Points on a hilly landscape, in no order, each with its height.
From any point a ball rolls to the lowest of the 3 points nearest to it. It stops when none of these is lower. Distance is the straight distance between rows; heights are no part of it.
k_527: [171 115 146 130 142 120 113 131]  height 4.71
k_98: [119 113 131 187 160 157 133 134]  height 3.97
k_685: [169 173 131  74 120 133  70 110]  height 4.93
k_31: [140 118 130 168 162 156 119 128]  height 6.85
k_348: [165 128 172  98 104  58 165 128]  height 1.91
k_680: [ 63 105  75 114  97 120 154 140]  height 2.13
k_300: [146 113 141 159 149 137 127 130]  height 7.92
k_456: [166 126 137 126 144 138  93 129]  height 5.34
k_568: [ 87 129 123 161 123 131 167 129]  height 1.11
k_790: [129 120 149 148 128 119 157 130]  height 8.72
k_717: [ 73  77  56  92  92 112 141 152]  height 5.60
k_892: [143 135 118 137 158 178  75 122]  height 6.87
k_312: [140 129 164 105 113  76 166 130]  height 1.52
k_448: [ 55 127  94 159 117 146 174 128]  height 1.01
k_840: [104 132 138 116 101  89 173 126]  height 2.61
k_641: [176 166 129  71 123 127  67 116]  height 4.75
k_520: [ 50 121  79 135 106 139 165 134]  height 1.55
k_645: [158 115 146 140 148 141 110 126]  height 5.17
k_200: [ 99 129 139 140 115 110 171 125]  height 4.76
k_298: [ 86 120 123 186 140 149 168 130]  height 6.84
k_820: [140 229 144  97 118 155  82  89]  height 0.77
k_164: [158 129 123 131 150 161  79 129]  height 6.91
k_646: [128 115 151 154 140 124 149 131]  height 7.96
k_620: [136 210 133  96 126 161  70 103]  height 7.63
k_209: [152 118 162 130 129  99 144 127]  height 2.78
k_279: [178 140 138  88 128 129  81 121]  height 4.44
k_382: [ 80 131 118 119  99 104 167 132]  height 2.54
k_304: [ 66 121  97 129 101 119 169 132]  height 1.85
k_242: [196 133 148  82 130 101  88 125]  height 2.08
k_59: [130 121 154 140 123 106 165 125]  height 9.05
k_360: [ 62 116  86 115 101 119 160 138]  height 1.97
k_780: [183 147 143  81 130 119  74 120]  height 3.90
k_791: [159 161 126  88 132 149  71 117]  height 5.10
k_998: [ 63 125 102 190 131 159 172 126]  height 1.81
k_518: [128 112 120 183 164 170 113 137]  height 3.86
k_13: [172 117 164 112 129  82 140 129]  height 2.05
k_143: [ 94 129 132  88  88  79 169 136]  height 2.11
k_994: [ 71 126 112 166 123 145 175 131]  height 0.48
k_63: [119 112 118 196 160 173 132 131]  height 2.51
k_480: [196 128 156  79 129  99  92 124]  height 1.30
k_160: [108 120 132 181 144 148 153 134]  height 6.33
k_622: [107 110 115 210 171 180 141 131]  height 1.93
k_908: [195 127 157  93 129  89 104 127]  height 1.43
k_559: [139 119 150 144 134 111 152 128]  height 6.27
k_674: [143 198 131  86 123 156  73 100]  height 6.90
k_603: [187 124 177  87 115  59 152 125]  height 3.21
k_686: [145 124 120 154 160 172  86 128]  height 6.46
k_986: [ 70 120  93 105  93 111 164 140]  height 2.09
k_925: [113 121 142 166 132 128 155 130]  height 5.16
k_407: [101 125 138 153 120 124 169 130]  height 2.58
k_402: [144 157 119 112 140 171  65 115]  height 5.27
k_548: [150 154 123 108 140 163  65 118]  height 5.22
k_185: [164 166 129  76 124 137  70 115]  height 4.95
k_831: [179 122 148 110 138 120  98 129]  height 4.04
k_625: [160 116 148 144 143 127 123 130]  height 5.37
k_627: [ 61  99  59 105 102 126 153 143]  height 2.55
k_218: [127 111 135 173 148 146 141 132]  height 6.02
k_99: [178 117 160 114 133  99 115 130]  height 2.99
k_561: [114 113 128 190 150 159 146 129]  height 5.29
k_665: [ 92 115 112 209 154 175 156 130]  height 1.40
k_267: [180 130 146 104 137 115  95 128]  height 4.46
k_425: [ 99 116 123 194 145 158 161 126]  height 6.28
k_773: [ 65  96  65  99  98 117 150 141]  height 2.49
k_351: [195 120 159  86 123  81 108 127]  height 2.10
k_246: [ 69  80  52 106 104 121 141 153]  height 4.33
k_121: [134 180 122 103 138 168  67 112]  height 5.61
k_221: [ 74 104  82  89  92 100 152 147]  height 3.31
k_642: [142 115 149 151 138 128 138 130]  height 6.81
k_124: [160 121 169 116 121  88 148 127]  height 1.80
k_326: [166 141 131 102 141 142  73 129]  height 4.78
k_887: [112 133 149 102  95  79 173 128]  height 1.48
k_720: [138 114 121 170 160 171 101 128]  height 5.36
k_16: [ 84 124 114  89  87  87 156 137]  height 2.02

Two balls start at each pair of points below. Name the first point that both come to, or write never.
k_686 / k_425 => k_63
k_31 / k_98 => k_63
k_520 / k_925 => k_994
k_124 / k_407 => never
k_279 / k_685 => k_780

Call two points neighbours if one is among the 3 nearest of the other. Go from one point of each pair to the other, from neighbour to neighbour, staying as low as possible. Name the highest point that can't be avoided.
k_16 / k_887 => k_143
k_665 / k_820 => k_298
k_480 / k_820 => k_121
k_16 / k_994 => k_986

For each start below, name the point where the ball stops.
k_402 => k_480
k_348 => k_887
k_209 => k_887
k_200 => k_994
k_603 => k_887
k_121 => k_480
k_13 => k_887
k_185 => k_480
